A landscape with many valleys, sampled at points; each row gives a point and its height.
From any point a ball takes the steepest step (drop divided by distance) to one of its 2 nearest points. It stops when none of these is lower. Distance is the straight distance between rows; heights are no part of it.
sufin h=39.0: [121 137  92 135  88 137 116 105 149 192 140 197 157 158 102 133 116 143
 116 132 108 125 169]
Varus h=24.0: [121 115 164 158 134 126 122  55 174 115  69 118  82 177 150 129 152 150
  76 132 146 152 122]
rafol h=82.2: [147 168 124 112 157 119 140  97 146 167 111 118  75 126 114 142 136 134
 112 163 191 124  72]
lapop h=49.8: [126 130 121 137  59 147  96  96 147 150  83 190 149 146 105 100 126 140
 138 133  63 126 180]
panin h=38.0: [160 159 155  69  92 164  80 105 134 118  78 142 125 158 125  80 142 150
 130  73 105 145 152]
bugum h=84.7: [132 152  44 165 150  58 113 132 147 140 133 124  95  87 108 107 119 110
 151  92 196  85  66]
tozif h=30.6: [121  74 120 168 171 101 141 149 159  84 160  84 143 153 178 141 110 120
 136  73  70 102 130]
Sipi h=27.5: [140 133 162 100 110 155  92  78 138 102  80 121 115 163 139  89 161 142
 135  99 116 133 118]
sotiz h=91.5: [134 185 145 115 200 109 154 114 122 184 102 102  80 104 116 142 137 121
 127 148 182 133  68]
Razu h=44.9: [123 125 131 140 169 106 132 145 130 108 176 120 140 104 151 139 147 123
 134 120 152 110 114]
kura h=65.7: [128 130  86 157 158  95  82 102 161 139 129 178 132 149 134  84 138 140
 125  50 135 131 140]
tavon h=79.7: [108 102 113 160 115 110 137  93 156 141 114 136 137 126 154 166 147 137
 100 162 140 147 153]
tofe h=74.8: [137 151  83 110  89 145 114  83 125 160  96 155 124 154  85  84 130 152
 142 130 151  91  96]
nolir h=48.3: [121 109 104 173 155  81 142 123 146  99 158 133 145 112 153 132 135 130
 118  97 155 113 122]
Volat h=82.7: [146 124  89  82 100 153 170 126 163 138  73 177 101 141  63 103  95 122
  93 167 107 122 124]
mozu h=57.3: [146 160 143  84  84 176 124 130  90 127 166 145 142 128  89  95  91 159
 141 111 139 114 141]
vum h=58.6: [133 156 165 100 119 143 126 170  81 122 193 133 154  95 128 125 113 122
 149 125 130 124 133]
vaga h=84.4: [126 147 105 113 109 131 137 147 145 200 109 161 135 108  94 180 118 111
 122 170 105 135 150]
gali h=70.4: [ 94 139 135 104 144 123 180 210  98 179  56 151 136 105  64 139  98  97
 141 194  65 166 158]
felo h=85.7: [143 133 106  83 107 145 164 133 163 170  88 167 108 112  86 149  98 116
 103 174 105 132 125]
mek h=78.4: [113 104 127 165 123 101 133  80 149 100 114 123 144 143 160 129 163 159
 111 133 151 125 122]
zupi h=33.7: [133 148  94 131 128 124 122 120 138 191 161 178 148 121 118 143 121 132
 127 141 144 127 149]
Tas h=63.5: [153 166 139  83  96 166 122 160  71 108 185 119 144 133  89  51  97 151
 153  75 148  91 121]
legiv h=62.5: [146 184 146 113  77 163 138 185  82 164 139 134 140  94  94 158  77 122
 147 150 108 154 190]
Mes h=23.8: [136 155  72 171 168  56 138 146 164 169 152 147 139  77 128 147 123 124
 119 108 160 132 114]
lavur h=39.2: [140 150 112 147 157  99 133 133 119 140 147 142 138  84 132 134 153 134
 142 134 156  97 103]
Dar h=60.6: [127 155 129  79 141 140 181 178 110 185  57 141 107  86  63 142  82 104
 138 177  83 157 152]
Bifu h=62.0: [126 118  96 129 179  92 129 137 134  87 138  77  67 152 118 107 126 105
 122  88 185  72  50]
sema h=62.4: [131 134 165 118 119 124 134 137 105  81 148  77 151 101 148 119 171 133
 163 155 139  78  73]
Kom h=56.7: [123 107 116 190 137 108 114 150 137  92 195 141 152 114 125 132 122 106
 151  63 101  85 137]
pabe h=78.1: [151 143 109 106  82 159 113  77 139 142  85 165 117 156  87  83 117 162
 139 119 108 115 124]
Fula h=23.9: [ 89  75 143 161 129 129 110 169 110  92 186 108 172 142 180 130 144 114
 130 120  90 127 160]
siv h=27.6: [111 168 168 114 177 126 162 129  81 192 120 113 122  79 112 161 116 131
 167 155 127 156 126]
magab h=75.7: [140  98 136 154 110 121 160  91 172 112  62 138  79 110 136 145 134 126
  82 218 116 131 104]
nef h=55.4: [110 104 108 216 131  77 114 170 130  97 191 139 168 107 144 150 135 102
 123  88  98 108 181]
vabu h=44.5: [123 120  76 181 153  65 141 108 163  97 131 117 129 133 151 111 126 128
 109  86 172 124  95]
Kifu h=60.8: [146 177 139 115  72 164 126 153  87 151 175 154 147 108 101 124  94 144
 139 124 123 124 174]
pagap h=43.3: [136 121 166  77 154 161 115 130 127 102 140  94 124 185 162  72 140 127
 146  85 101 121  97]
Pek h=77.4: [136 128 136  90 154 153 106 112 121 130 153 149 133 166 126  89 128 140
 130  59 128 140 140]
Gabi h=38.1: [121 154  33 184 144  61 135 110 185 133 131 134 129 130 138 110 129 140
  88 122 178 138 101]
vogim h=37.2: [ 98  86 143 142 153 117 128 103 155 114 125 115 127 176 183 148 154 134
  92 113 130 169 165]
Ropu h=60.1: [134  92 105 104 101 182 122 168 103 134  99 145 106 129  99 166  69 108
 111 167 107 199 189]
sike h=58.9: [120 143 183 123 112 127 131 145  96  94 142  90 155  64 153 144 163 123
 164 172 116 104 100]
finit h=54.6: [111  90 116 138  72 148 100  99 146 158  85 188 133 154 125 145 126 128
 121 150  72 155 191]
gosog h=52.8: [132 116 143 116 164 125 111 109 152  98 117 108 124 182 166  84 165 131
 131  79 120 110 103]
Ven h=81.3: [122 120 151  97 145 155 131 107 115 116 169 127 131 141 133 121 134 132
 131 112 143 130 121]
Bab h=78.0: [124 102 143 156 114 114 154  83 162 117  88 116 106 111 153 181 141 132
  85 187 135 149 130]
Zimo h=85.5: [126 151  88 127 145  90 119 107 127 134 118 109  71 147 118 107 142 126
 120 132 220  97  55]
gug h=27.4: [106  80 136 175 139 109 126 166 127  77 187  99 170 138 172 111 137 123
 145 101  67  96 132]
gika h=76.5: [118 112 122 166 149  83 131  97 148  68  96 100 136 175 170  97 163 148
 110 107 144 107 106]
pid h=31.0: [134 145  73 167 148  73 136 118 160 148 129 145 146 100 135 125 143 141
 118 144 174 110  96]
Mitu h=78.9: [120 128 128 110 106 133 152 212 121 154  70 176 147  98  79 140 111  89
 119 206  68 152 170]
vesu h=76.1: [122 137  65 141 158  86 119 117 139 117 131 112  66 130 108 100 125 109
 127  86 214  90  64]
fiva h=44.2: [109 111  91 154 115 118 110  95 157 184 127 179 149 158 139 147 138 154
 110 127 125 146 178]
miduf h=48.8: [141 128 102 141 181  76 144 153 136  90 139  62  89 110 126 128 129  87
 146  91 176  73  44]
Sos h=29.2: [101  88 155 141 114 147 114 143 104 114 147 110 153 115 154 195 159 111
 124 158 124 165 172]
gesel h=81.7: [116 109 108 134 105 134 134 115 158 163 103 154 128 109 129 184 129 125
 107 182 119 143 155]
Viso h=46.6: [108  97 159  89 130 167 122 115 120 129 151 119 118 148 138 170 117 124
 111 127 131 180 170]
Kofo h=74.5: [138 146 122 140 148 102 146  99 140 122 111 103 110 116 141 139 159 133
 117 159 188 113  76]
Rad h=58.1: [130 126 120 163 139 122 101 143 125 108 198 161 135 133 105 103 112 107
 150  35  90 100 148]
sote h=50.3: [148 162 128 103 114 143 128 115 108 144 142 144 139 105 108 131 124 140
 142 149 141 112 122]
Lodo h=46.3: [125 129 166 121 111 175 104 191  76 142 143 108 155 105 124 194 115  98
 141 149 124 195 174]
Mema h=41.5: [123 172 174  87 151 148 174 141  78 182  89 107 104  72  92 144  84 128
 170 163 102 166 128]
tak h=64.4: [138 160 130 123  96 161 140 222  83 164  95 136 125  95  77 155  69 111
 152 167  84 182 199]
gige h=50.1: [106 105 101 184 123 119  98 133 124 165 165 179 159 148 137 165 140 128
 113 127 130 150 206]
Lol h=62.7: [115 112 109 166 164  85 102 104 178 104 104 136 132 165 167  92 156 135
 112  56 131 135 132]
tekeb h=42.4: [ 97  73 171 123 128 145 120 106 136 105 121 109 125 157 169 163 147 121
 105 135 109 166 159]
kepi h=29.0: [131 155  81 137 172  94 134 140 150 200 169 164 135  99 124 152 127 126
 115 119 161 136 136]
pemo h=45.4: [138 139 147 109  75 160  90  90 133 125  86 176 136 148 130  98 129 146
 134 105  78 142 170]
lefin h=53.8: [125 116 101 197 145  90 108 169 114 143 180 159 160 106 140 170 139 102
 121 118 131 137 192]
baf h=52.4: [128 134 191  70  93 172 144 164  89  98 175  77 148 121 151 116 103 131
 148 142 114 125  86]
Sikos h=56.2: [125 130 204  97  97 155 137 164  88  99 159  84 152  87 155 146 136 117
 163 163  99 130 105]
pogu h=16.1: [137 123 157 125 117 144 103  56 163 115  53 131  74 174 135 109 151 143
 107 125 133 138 115]
Tumed h=56.3: [121 124 164 112 151 139 128 190  93 122 197 103 151 103 153 142 133 106
 146 134 118 131 135]
risal h=80.2: [150 118 107  84  96 159 140  89 152 134  51 169  91 155  89  77  95 142
 113 138  91 130 131]
rumur h=30.9: [111 111 154 147 157 118 141  71 168 120 112 110  93 177 164 166 144 145
  66 131 150 171 140]
Mag h=14.2: [ 91  69 154 161 108 130 117 146 113 101 151  91 176 152 179 160 159 128
 124 144 108 148 174]
kug h=38.6: [143 127 122 149 183  85 152 164 142  91 154  68 129  87 134 143 128 100
 156  93 130  76  72]
konu h=67.8: [128 138  83 157 124 100  87  90 150 156 127 191 145 159 115  76 140 155
 135  99 142 106 126]
Ror h=33.3: [129  91 114 165 171  94 150 158 148  82 180  77 140 110 158 151 113 103
 134  89 102  90 109]
nov h=52.1: [120 102 158  68 112 195 134 129 113 124 126 114  94 147 124 162  75 117
 102 123 124 200 176]
fofa h=63.9: [135 129 138 158 103 109 140  90 130 105 101 107 146  98 138 140 177 153
 137 180 150  81  92]
kodod h=39.1: [118 101 150 112 118 172 115 142 102 139 138 119 132 112 134 201 120 103
 123 155 134 181 177]
tobu h=51.0: [145 163 150  65 148 155 186 164  95 153  72 118  82  69  89 135  77 118
 140 177  99 161 134]
rig h=73.1: [136 106 136 159  96 129 139  61 160  98  64 136  93 133 130 125 148 145
 110 183 128 122  95]
Bosif h=69.3: [135 122 131 149 118 121 136  72 142  95  92 102  98 135 130 130 160 143
 117 171 166  99  73]
Duv h=55.0: [147 143 122 126  74 145 126 100 121 131 134 162 148 106 105 120 135 141
 152 166 114  93 125]
depab h=52.5: [115 131 189 109 144 154 127 198  68 145 170  88 150 103 151 179 124  97
 151 140 125 164 142]
dineg h=73.6: [147 141 135  73 155 149 102 148 111 126 156 132 134 168 116  53 109 131
 136  24 111 130 133]
Rukug h=42.3: [137 135 174  69  91 183 131 136  89  87 160  82 141 151 126  74 110 153
 155 110 128 103  80]
sete h=41.6: [138 170 151 108 152 130 143 125 104 168 130 124 130  84 133 156 133 128
 150 159 139 130 115]
vom h=59.3: [143 142 131 162  79 125 120 103 120 117 127 143 165  92 115 120 168 152
 157 181 128  69 101]
Vofub h=29.1: [127 137 178  59 103 182 119 141 104  99 139  86 144 166 140  67 114 154
 144  83 104 134 112]
zif h=56.4: [140 106 134  76 114 179 151 145 109 111 101 143  84 117 115 148  67 119
 101 166 113 188 176]
durob h=68.5: [124 112 141 120 147 126 133 127 113  80 154  82 127 150 143  94 159 127
 143 127 141  78  60]
vivof h=58.8: [133 115 137 139 192  97 106 116 182 100 104  97 105 195 177 101 159 123
  89  61 135 136 110]
sog h=65.1: [143 124 113 125 110 166 123 187  97 174 106 145 137 111  85 191  95  95
 135 173 101 190 192]
ruzam h=70.5: [126 135  71 155 101 105  94  83 142 144 109 153 138 160 111  75 155 156
 137 130 167  82  96]
tute h=73.9: [127 108 113 158 159  82 144 113 138  66 125  76 124 160 155  97 152 126
 126 114 159  79  72]
Doba h=69.0: [143 142 141  81 128 163 114 158  87 109 181 112 133 159 110  45 103 146
 144  52 118 113 112]

For each start below, name the point where the ball stops.
fofa | siv
Rad | Mes
vaga | Bosif
pabe | Vofub
mek | Vofub
Tumed | Mag
Bifu | Mag
